The views of a scene show one set of named points, each view turned or mirrored, shifted and resized as a whole, with a little noise and some points left out.
In the rows, 128 means zero.

Scene 1
View 1
K_667: [119 103 154 131  89 122 204 180  55 125 114 150 120 133 138 112 160 139
 148 211 109 128 105 110]
K_711: [132  66 157 121  95 115 170 181  91 127 116 148 124 138 131  95 155 161
 123 151 118 118 115  96]
K_275: [144 100 150 151 127 122 181 138  96 121 106 167 112 127 127 105 142 157
  91 141 122 114 136 109]
K_718: [128  88 162 151 109 135 130 160 116 135 101 137 107 152 142 131 125 178
  98 103  91 127 132  75]
K_486: [ 91 111 106  94 139 195  47 161 148 130  96 111 122 102 106 104 163 176
 144 157  91 135  89  94]
K_819: [107 118 107 123 107 171  82 106 112 108  84 152 127  89 105  92 156 150
 100 161 124 107 121 120]
K_367: [102 110 125 130 116 169  55 143 140 121  84 129 112 112 131 115 129 167
 102 116 102 129 123  86]
K_527: [111 123 119 118 139 163 124 158 111 123 103 140 116 104 117 105 158 154
 135 183 107 133 104 112]
K_371: [102 120  95 103 135 178  65 134 133 109  88 143 123  79 104  83 157 152
 118 167 127 123 108 120]
K_357: [137  97 172 152 122 145 186 162  90 153 120 128 109 169 129 147 155 191
 124 138  63 128 113  77]
K_264: [ 96 148 142 177  81 149 110 131  87 113  73 148  96 125 164 148 104 129
  97 151 100 136 142  94]
K_756: [121 110 146 156  92 157 131 111  90 126  95 147 117 133 122 128 148 166
  97 140  93 107 129  98]
K_523: [107 101 139 134  93 152 100 152 110 125  93 133 117 128 134 119 138 160
 115 143  99 125 119  88]
K_609: [116 118 135 156 121 153  92 129 129 120  84 147 104 121 136 124 115 161
  81 108 107 126 142  91]
K_342: [124 101 141 136 140 141 120 170 131 128 101 138 107 127 134 114 129 168
 107 120 106 137 125  88]
K_165: [106 109 153 155  91 148 109 160 105 130  91 130 105 146 152 142 121 161
 110 127  85 135 127  75]
K_536: [108 181 107 152 208 207  71 127 159 134  83 126  86 103 118 148 124 175
 107 131  74 155 121 100]
K_183: [129  53 153 113  90  90 147 203 110 113 107 159 123 124 150  75 130 142
 110 135 151 126 127  95]
K_402: [130 133 150 189  93 156 149  72  77 121  87 163 108 137 125 143 136 160
  69 130  91 100 151 104]
K_227: [117 111 136 138  74 169 153  95  59 125 104 148 135 124 101 116 185 162
 121 195  90  92 108 115]
K_873: [122  93 143 136 101 156 120 129 107 129 100 140 121 132 119 115 152 176
 104 131  96 111 121  92]
View 2
K_486: [155 115 111 144 136 122  80 119 111  93 104 101  80 120 208  87 185 115
 143 168 119  69 140 124]
K_711: [123 152 102 127 126 117 161 111 120 107 127 134 107  92 124 141 170 170
 111 131 127 120 104  79]
K_819: [162 147  92 179 168 132 116 118 142 138 104 121  78  89 152 102 179 102
 147 136 137  68 120 127]
K_264: [135 172 155 169 136 143 142 134 136 121 129 135 120  68 130 111 128 102
 140  96 143  93 179 137]
K_371: [170 127  82 180 152 121 101 122 135 126  88 121  77 110 180  90 188 105
 137 144 129  66 132 119]
K_756: [136 172 143 141 155 148 133 121 138 123 132 127 101  72 125 124 148 128
 149 138 128 100 110 121]
K_718: [ 98 170 146 123 134 150 140 126 118 100 119 135 111  90 140 123 145 157
 149 147 122 103 153  97]
K_536: [157 152 168 161 130 160  68 153 157 122  59 142 107 112 206  60 132 100
 167 171  99  85 169 123]
K_667: [165 144 122 133 104  98 156 117 134 106 144 129 126  76 117 141 153 144
  81 102 131 145  85  97]
K_165: [110 164 152 135 133 144 134 126 116  96 130 127 114  82 144 120 142 136
 144 130 129  96 166 117]
K_227: [173 156 128 145 160 126 127 109 146 127 149 110  91  62 117 130 163 112
 131 131 135 109  58 134]
K_183: [105 150  69 147 126 113 178 110 109 110 113 142 105 101 125 141 182 176
 108 114 137 102 146  66]
K_357: [119 170 171  99 117 143 133 124 131  95 132 132 123  83 132 133 134 167
 133 157 107 138  97  93]
K_367: [121 150 120 155 152 146 111 124 117 110 104 122  88 102 173  99 167 122
 162 151 129  64 172 121]
K_523: [126 153 126 142 142 135 127 119 117 104 127 120  98  89 149 117 162 130
 141 136 132  86 145 117]
K_873: [126 162 126 138 154 144 128 116 127 115 123 124  93  86 140 121 161 139
 150 150 126  92 116 110]
K_402: [133 198 161 157 172 169 143 130 163 147 123 143 108  54 102 122 126 116
 165 129 131 101 113 128]
K_609: [114 172 131 161 155 158 129 130 134 126  98 143  99  90 148 104 148 129
 162 140 128  77 170 113]
View 3
K_342: [126 126 102 112 140 168 132  76 125 103  65 149 125  88 142 146 183 119
 127 143 133 143 170 133]
K_264: [148 147  28 147 122 136 149 113 122 132  56 113 167 102  93 175 171 110
  85 188 139 109 176 134]
K_183: [150  81 141  87 170 101  92  96 156 117  77 158 155  82 115 103 185  92
 129 152 149 166 191 149]
K_275: [126  94  97 132 166 147 115 110 144 145  92 155 134  80 147 165 130  92
  87 157 172 146 152 132]
K_667: [ 71  53 126 149 153 112 143 139 184 150  95 139 195 115 123 166 155  79
 101 143 153 137 200 119]
K_367: [152 190  92 127 129 170 149  76  92  89  53 129 144  91 118 143 191 119
 126 131 102 156 156 138]
K_536: [113 186  49 154 101 214 199  68  93  74  58 132  84 118 174 209 193 137
 138 139  95 116 113 124]
K_819: [150 185 108 163 149 129 155 118 107 106  88 128 159 105 120 165 154  82
 119 121 105 173 107 150]
K_165: [125 138  75 124 128 175 135  86 117 120  50 128 165  85 107 150 180 123
  96 154 138 129 206 122]
K_371: [138 183 120 154 142 126 171 107 114  81  85 130 145 123 134 160 185  87
 152 110  83 174 104 152]
K_357: [ 64  81 109 125 140 207 131  85 145 138  71 151 153  78 150 167 153 123
  87 131 165 130 220 100]
K_756: [125 151  86 150 148 170 134 109 113 139  76 132 168  78 121 169 135 100
  78 138 148 149 163 125]
K_711: [107  76 145 116 165 131 108 108 160 136  84 154 177  81 122 128 159  90
 106 133 154 164 204 130]
K_486: [104 189 135 145 121 171 187  80 105  68  65 126 159 119 134 153 211 111
 162  87  67 171 149 132]
K_718: [122 125  91 109 140 187 118  73 117 120  55 145 144  69 124 143 171 126
  98 147 151 139 205 121]
K_527: [ 98 128 119 152 138 138 172 111 141 104  88 135 153 122 142 172 179  92
 136 122 109 152 144 133]
K_402: [141 154  47 161 150 177 126 117 105 159  78 131 153  69 123 191 102 100
  47 162 173 132 146 127]
K_227: [ 91 141 120 185 157 149 152 143 130 153  99 124 207  98 117 184 112  71
  74 107 140 166 152 121]
View 4
K_609: [149 108 137 144 106 141  82 143 143 117 160  97 151 156 115 148 114 138
 162 140  95 124 103 135]
K_342: [134 113 131 154 118 116  83 126 134  93 147 108 159 140 115 151 119 114
 159 102 107 128 127 150]
K_486: [133  55 145 178 128 106 102  68 154 114 223 116 114 131 133 166  89  87
 153  96 132 133 111 126]
K_536: [156  60 114 181 153 127 103 135 158  98 189  69 116 152 131 162 103 142
 183 132 160  50 113 109]
K_357: [ 96 146 110 177 107  92 109 154  88 116 107 105 164 126 106 199 126  73
 164 125 124 138 149 156]
K_756: [122 123 115 150  98 132  97 147 115 148 147 110 140 141 109 162 102 105
 145 168 103 151 122 141]
K_523: [132 115 141 155  96 124  99 116 136 133 158 110 147 138 126 161 110  95
 147 125 105 153 114 143]
K_527: [130  95 105 158 125 115 106  94 135 128 166 116 126 117 133 132  97  89
 129 117 140 137 149 147]
K_402: [128 137  99 140  94 150  94 185 107 162 131  95 141 153  99 158 104 130
 149 206 102 137 121 135]
K_183: [130 147 137 123  93 118  73  99 132  98 117 141 185 123 121 111 127  95
 122  73  75 186 146 185]
K_873: [117 113 125 154 105 119  87 131 117 129 162 119 145 138 105 167 103 100
 149 142  98 156 123 143]
K_275: [120 140  88 133 114 127  80 154 106 121 115 121 160 131  99 128 109 115
 133 148 103 148 155 164]
K_371: [146  60 117 149 129 129  86  79 157 126 215 124 111 130 128 117  81 113
 127 123 121 141 125 133]
K_264: [158 138 133 144  77 157 116 145 155 159 124  78 147 149 152 138 121 120
 143 158 119 129 107 137]
K_718: [124 134 143 159  97 117  89 145 122 108 130 102 171 146 113 178 128 104
 168 116  95 138 116 148]
K_227: [103 118  89 153  97 125 110 126  98 181 161 127 117 117 111 155  81  73
 118 185 120 180 147 146]
K_711: [109 143 117 142 100 105  88 115 108 115 121 138 168 118 109 142 118  77
 127 102  95 182 153 176]
K_819: [139  79 113 139 115 141  84 103 144 148 202 123 116 136 119 121  79 118
 125 157 106 154 122 134]

In a view up to two points have been moved. Name them for each view, in the order of its rows, or write -.
view 1: K_275, K_718
view 2: K_756
view 3: K_357, K_711
view 4: K_183

Scene 2
View 1
K_659: [205 123 164 166 105  63 134  53 122 151 130  93 114  77 135  56 119  77
 110 122  66 147 167  89]
K_229: [168 108 144 155 143 110 200 141 127  90 161  62 132  75  91 112 165 134
 133 150 105 116 159 198]
K_738: [184 129 175 155 108  63 158  82 130 147 141 108 107 105 141  58 125  99
 127 144  91 167 154 102]
K_322: [168  61 188 165 132  73 231 183 139 103 169 125  96 131 123  75 187 153
 133 166 127 160 151 200]
K_320: [158 139 159 139 137  91 198  94 141 121 147  89 102 107  97 109 123 130
 117 142 101 143 128 134]
K_38: [154 145 165 144 136  81 181 122 149 121 136  91 122 109 115  88 145 110
 137 167 128 145 141 131]
K_977: [191 175 153 132  92  83 148  53 122 166 163 112 138  91 146  97 119  85
 131 144  86 169 153  59]
K_912: [184  83 167 175 134  76 186 148 143 113 136  94 121  92 115  83 185 102
 119 154 118 125 165 160]
K_497: [179 179 125 133 128 111 161  74 147 141 136  74 156  71  96 154 151  72
 111 151 116 112 145  73]
K_170: [130 197 137 110 144 129 194  93 120  92 174  43 126  87  88 117  91 167
 158 156  92 144 128 183]
K_341: [185 132 139 152 131  97 173  96 138 127 140  77 136  76 100 125 160  91
 111 143 105 115 154 116]
K_47: [179  85 152 145 127 110 239 170 133 105 191 116 129 109 106 146 202 146
 129 161 125 138 151 181]
K_830: [158 170 141 126 142 103 186  51 143 135 136  77 103  99  83 136 104 118
  98 132  89 130 114  93]
K_550: [150  98 154 160 169 101 217 158 152  84 135  64 113  95  70 118 172 135
 116 158 131 102 138 200]
K_759: [189  92 156 156 126  95 201 114 124 115 166  95 109  91 105 109 156 132
 115 131  86 133 154 165]
K_44: [148 186 124 112 147 129 210  90 147 117 160  73 135  95  72 181 135 129
 116 156 121 118 114 117]
K_561: [202 103 151 158 118  88 178  61 122 142 148  94 102  82 106 111 132 108
  91 113  64 131 150 113]
View 2
K_44: [107 121 159 124 121 109 110 117 109 117 154 134 111 113 114 123 117 159
 138 103 136 118 106 133]
K_738: [122 152 107 122 142 165 134 135  96 151 125  91 143 157 128 120 129 129
 103 147 187 133 119 112]
K_659: [138 158 110 111 143 177 125 136 104 158 131 106 139 174 158 129 130 122
 115 145 199 148 118 107]
K_38: [121 135 128 144 136 133 117 139 109 139 130  91 140 138  99 113 118 140
 112 130 157 119 129 105]
K_322: [102 142 116 148 100 152 131 154 105 173 109  45 146 100  79 100 105 157
 114 173 122 123 160  98]
K_977: [113 140 114 112 159 151 133 120  84 140 130 118 121 170 147 143 151 125
 104 132 188 120 100 121]
K_320: [117 143 131 125 119 146 126 131 107 134 140 104 137 125 108 108 109 149
 124 131 159 134 117 123]
K_759: [116 148 128 122 105 161 124 137 109 164 128  90 126 114 124 119 111 152
 137 151 140 143 135 109]
K_912: [126 138 128 141 113 148 104 153 117 175 122  74 139 134 117 116 112 143
 125 152 143 131 156  89]
K_497: [126 125 150 122 141 122  96 125 112 138 148 136 114 154 148 140 132 138
 132 107 160 121 113 111]
K_561: [121 151 129 101 107 170 123 132 106 163 140 110 126 134 156 125 117 144
 134 149 168 152 125 123]
K_341: [127 133 142 124 124 138 100 135 114 156 140 113 124 143 140 130 121 142
 134 128 155 131 129 106]
K_550: [127 137 149 149  96 129  98 147 135 154 135  86 138  99  90 100  89 161
 144 133 120 135 152  97]
K_47: [ 91 125 137 136  97 133 118 140 100 172 119  73 116  92 103 121 118 164
 133 158 101 115 151 105]
K_170: [118 160 136 138 145 145 135 111 120 105 137 125 120  99  87 115 102 152
 152 102 134 143  91 113]
K_229: [124 148 141 143 114 147 109 138 127 160 124  93 123 102 107 120 101 152
 155 135 116 141 139  88]
View 3
K_497: [ 99 118 129 131 135 139 152 165 111 112 154 125 117 126 105 135  86 169
 124 111 109 100 112 123]
K_170: [ 91 119  72  96 181 110 113 135 168 148 101 135 120 134  64 115  99 117
 139 133 136  97 111 125]
K_47: [111 115 129 152 166 148 111 116 134 107  70 168  96 111  69 155 158 116
  75 160  89 144 138 139]
K_38: [120  97 123 160 167 129 138 132 155 119 101 139 123 110  94 137 103 125
 108 114 107  93 113 159]
K_977: [160  84 122 133 107 125 151 142 141 127 144 109 133 145 132 118 124 158
 137 100 106  86 102 147]
K_44: [ 68 127 101 137 161 144 114 145 118 138 124 140 114 128  70 132 107 158
 136 131 118 103 109 106]
K_320: [107 116 118 151 155 127 131 136 150 131 103 129 133 121  87 129 122 109
 139 124 107 100 123 140]
K_341: [111 122 137 134 143 130 152 158 129 105 126 131 117 116 100 141 101 132
 113 123 101 114 131 137]
K_659: [167  99 148 130 106 107 177 159 154 108 140  99 143 132 140 124 113 112
 137 102  95  98 130 163]
K_322: [136 101 137 179 181 134 120 104 170 109  44 165 114  98  75 153 159  76
  79 146  85 129 141 172]
K_759: [123 125 134 134 147 125 136 139 148 111  92 136 120 119  88 139 140  91
 114 142  93 130 146 142]
K_738: [159  89 135 153 128 116 155 136 162 119 114 116 140 125 124 126 125 112
 130 105 100  90 119 167]
K_912: [129 112 150 158 163 128 150 140 151  92  89 148 113  97  95 153 116  97
  84 134  88 123 142 166]
K_830: [ 91 125 116 145 141 129 137 155 134 143 133 114 142 130  91 120 108 129
 168 113 114  89 116 119]
View 4
K_44: [114 160 120 150 112 142 125 142 139 127  97  97  79 124 150 130  74 130
  75 129 131 178 124 103]
K_38: [120 162  99 127 107 123 131 121 137 105 112  95 112  92 145 108 116 120
 103 145 110 136 142 119]
K_561: [101 145 132 140 128 120 107 160 145 111  94 130 119  97 137 117 149 156
 120 134 144 144 135 127]
K_738: [116 150  99 127 121 105 128 131 141  78 111 119 117  84 133 118 150 145
 118 146 136 119 148 136]
K_497: [116 132 129 148  88 111 138 154 127 102  87 108  78 109 147 131  93 153
 106 132 125 177 139 129]
K_659: [107 128 125 123 120  94 128 154 140  76 104 129 110  73 134 124 159 160
 132 148 142 124 147 148]
K_830: [ 96 151 122 136 123 123 113 142 148 111  95 115  91 102 150 135  98 147
  83 151 158 165 126 124]
K_341: [115 142 131 141 101 121 128 154 133 115  95 107 103  99 145 113 120 140
 119 130 113 157 140 121]
K_229: [122 161 141 133 124 150 124 154 138 146 120  89 112  99 139  95 126 105
 114 122  86 137 134  95]
K_977: [125 139  98 142 113  98 144 140 137  58 103 127  88 104 129 141 129 164
 110 131 151 135 146 143]
K_47: [139 185 103 160 115 161 118 135 136 144 108  98 137 132 134  83 137 111
 112 100  88 144 139  84]
K_322: [131 192  85 137 123 152 110 114 140 136 122  94 162 103 134  70 161 101
 118 123  86 111 145  90]
K_320: [108 165 111 131 127 130 113 132 146 117 108 106 112  98 144 116 120 128
  94 145 132 140 133 113]
K_550: [111 172 131 131 111 153 110 138 139 163 111  80 131  93 154  83 115  98
 107 139  82 150 133  90]
K_912: [122 158 115 135 102 128 124 139 131 126 106  98 138  88 141  84 149 119
 133 132  87 132 149 111]
View 5
K_659: [112 123 120  74 147  98 136 127 108  91 125 150 102 122 103 158 144  49
  86 152 148 146 166 127]
K_738: [100 134 117 102 155  90 127 123 111 108 108 143 103 125 100 151 137  56
 105 163 162 142 143 116]
K_341: [112 114 123 125 122 117 138 118 115 124 138 149 106 136 113 138 127  94
 119 150 106 129 151 115]
K_550: [ 89 103 115 169  89 108 143  91 120 153 111 137 136 159 102 144 106 116
 121 157  96 114 130  59]
K_322: [ 45 139 119 163 122  67 152  94 101 128  75 130 127 175  89 146 111  79
 143 165 136 111 111  52]
K_44: [139  93 122 172 131 120 110 125 145 150 135 134  99 122 115 110 122 136
 126 170 103 130 141 112]
K_229: [ 87  90 126 153 112  94 155  89 110 132 115 128 129 172  96 133  99 100
 113 156  95 126 135  88]
K_47: [ 65 126 133 178 120  80 150 108 108 125 103 131 109 179 101 118 108 109
 162 161  99 108 127  74]
K_497: [136 110 121 125 132 139 124 130 124 134 158 155  90 114 125 126 134 106
 125 151 104 135 150 142]
K_912: [ 70 131 119 127 111 101 154  99  97 127 114 148 122 159 104 154 117  75
 127 147 117 121 131  86]
K_830: [150 101 116 137 134 111 105 136 146 128 127 136 101 107 109 135 143 111
  95 171 129 135 162 102]
K_561: [116 116 125 111 128  86 134 136 121  91 123 143 100 135  99 144 143  83
  98 157 120 130 178  94]
K_170: [136  58 124 167 148  94 116  96 142 147 111 109 122 137  93 114 102 114
  82 182 124 151 131 113]
K_759: [ 91 112 128 139 122  80 145 113 113 107 109 132 113 158  95 136 122  91
 114 159 113 123 154  82]
View 6
K_561: [131 113  99 108  97  98 162 129  86 138  92 120 124  98 136 118  99  87
 154 127 100 143 133 118]
K_759: [134 132 125 130 117 111 162 139 112 119 110 130 128  91 128 109 104 108
 130 129 112 153 127 119]
K_659: [132  82  95 113  72 110 127 128  97 136  81 117 128 113 167 114  90  79
 169 130  72 142 127  99]
K_912: [130 129 124 143 111 115 157 127 148  95 107 146 129 105 151 103 101 118
 148 120 110 174 121 108]
K_497: [113 110  65 119  84  90 140 103 115 145 151 131  93 140 139 116 105 102
 166 107 123 112 132 125]
K_38: [109  97 117 148 113 119 134 126 139 118 124 151 129 120 150 123 110 109
 134 105 115 137 136 113]
K_977: [115  87  90 111  71 119 105 134  94 153 118 112 113 137 159 132  94  96
 154 120  76 113 159 114]
K_44: [102 119  86 131 122  93 160 114 106 151 165 143 105 121 104 131 122 102
 125  99 154 100 143 144]
K_170: [123  90 121 159 120 114 131 132 105 152 159 143 132  93 106 114 119  84
  93 123 144  87 107 120]
K_320: [113  99 113 134 119 110 150 129 110 133 114 142 133 102 131 128 112  94
 128 111 121 131 137 122]
K_47: [126 171 141 142 135 122 167 146 139  98 141 140 118 102 119 114 109 144
 115 119 128 163 149 131]
K_322: [124 143 166 154 142 135 161 154 151  82 102 152 148  89 140 118 107 135
 109 117 112 184 146 115]
K_550: [123 132 127 158 141 103 180 118 151  98 129 163 131  91 121 102 118 112
 122 109 154 159 106 120]
K_830: [105  85  85 119 108  95 153 117  89 157 122 136 120 113 124 136 114  78
 141 103 128 107 140 129]
K_229: [140 138 127 154 120 109 160 129 135 108 137 145 124  91 120  94 109 112
 121 129 136 147 101 113]
K_738: [119  85 116 124  91 123 122 139 109 128  90 129 135 115 163 127  97  94
 146 120  78 142 146 106]

In a view up to two points have been moved. Name them for each view, in the order of its rows, or write -.
view 1: K_170
view 2: K_497, K_561
view 3: K_659
view 4: -
view 5: K_550
view 6: K_44
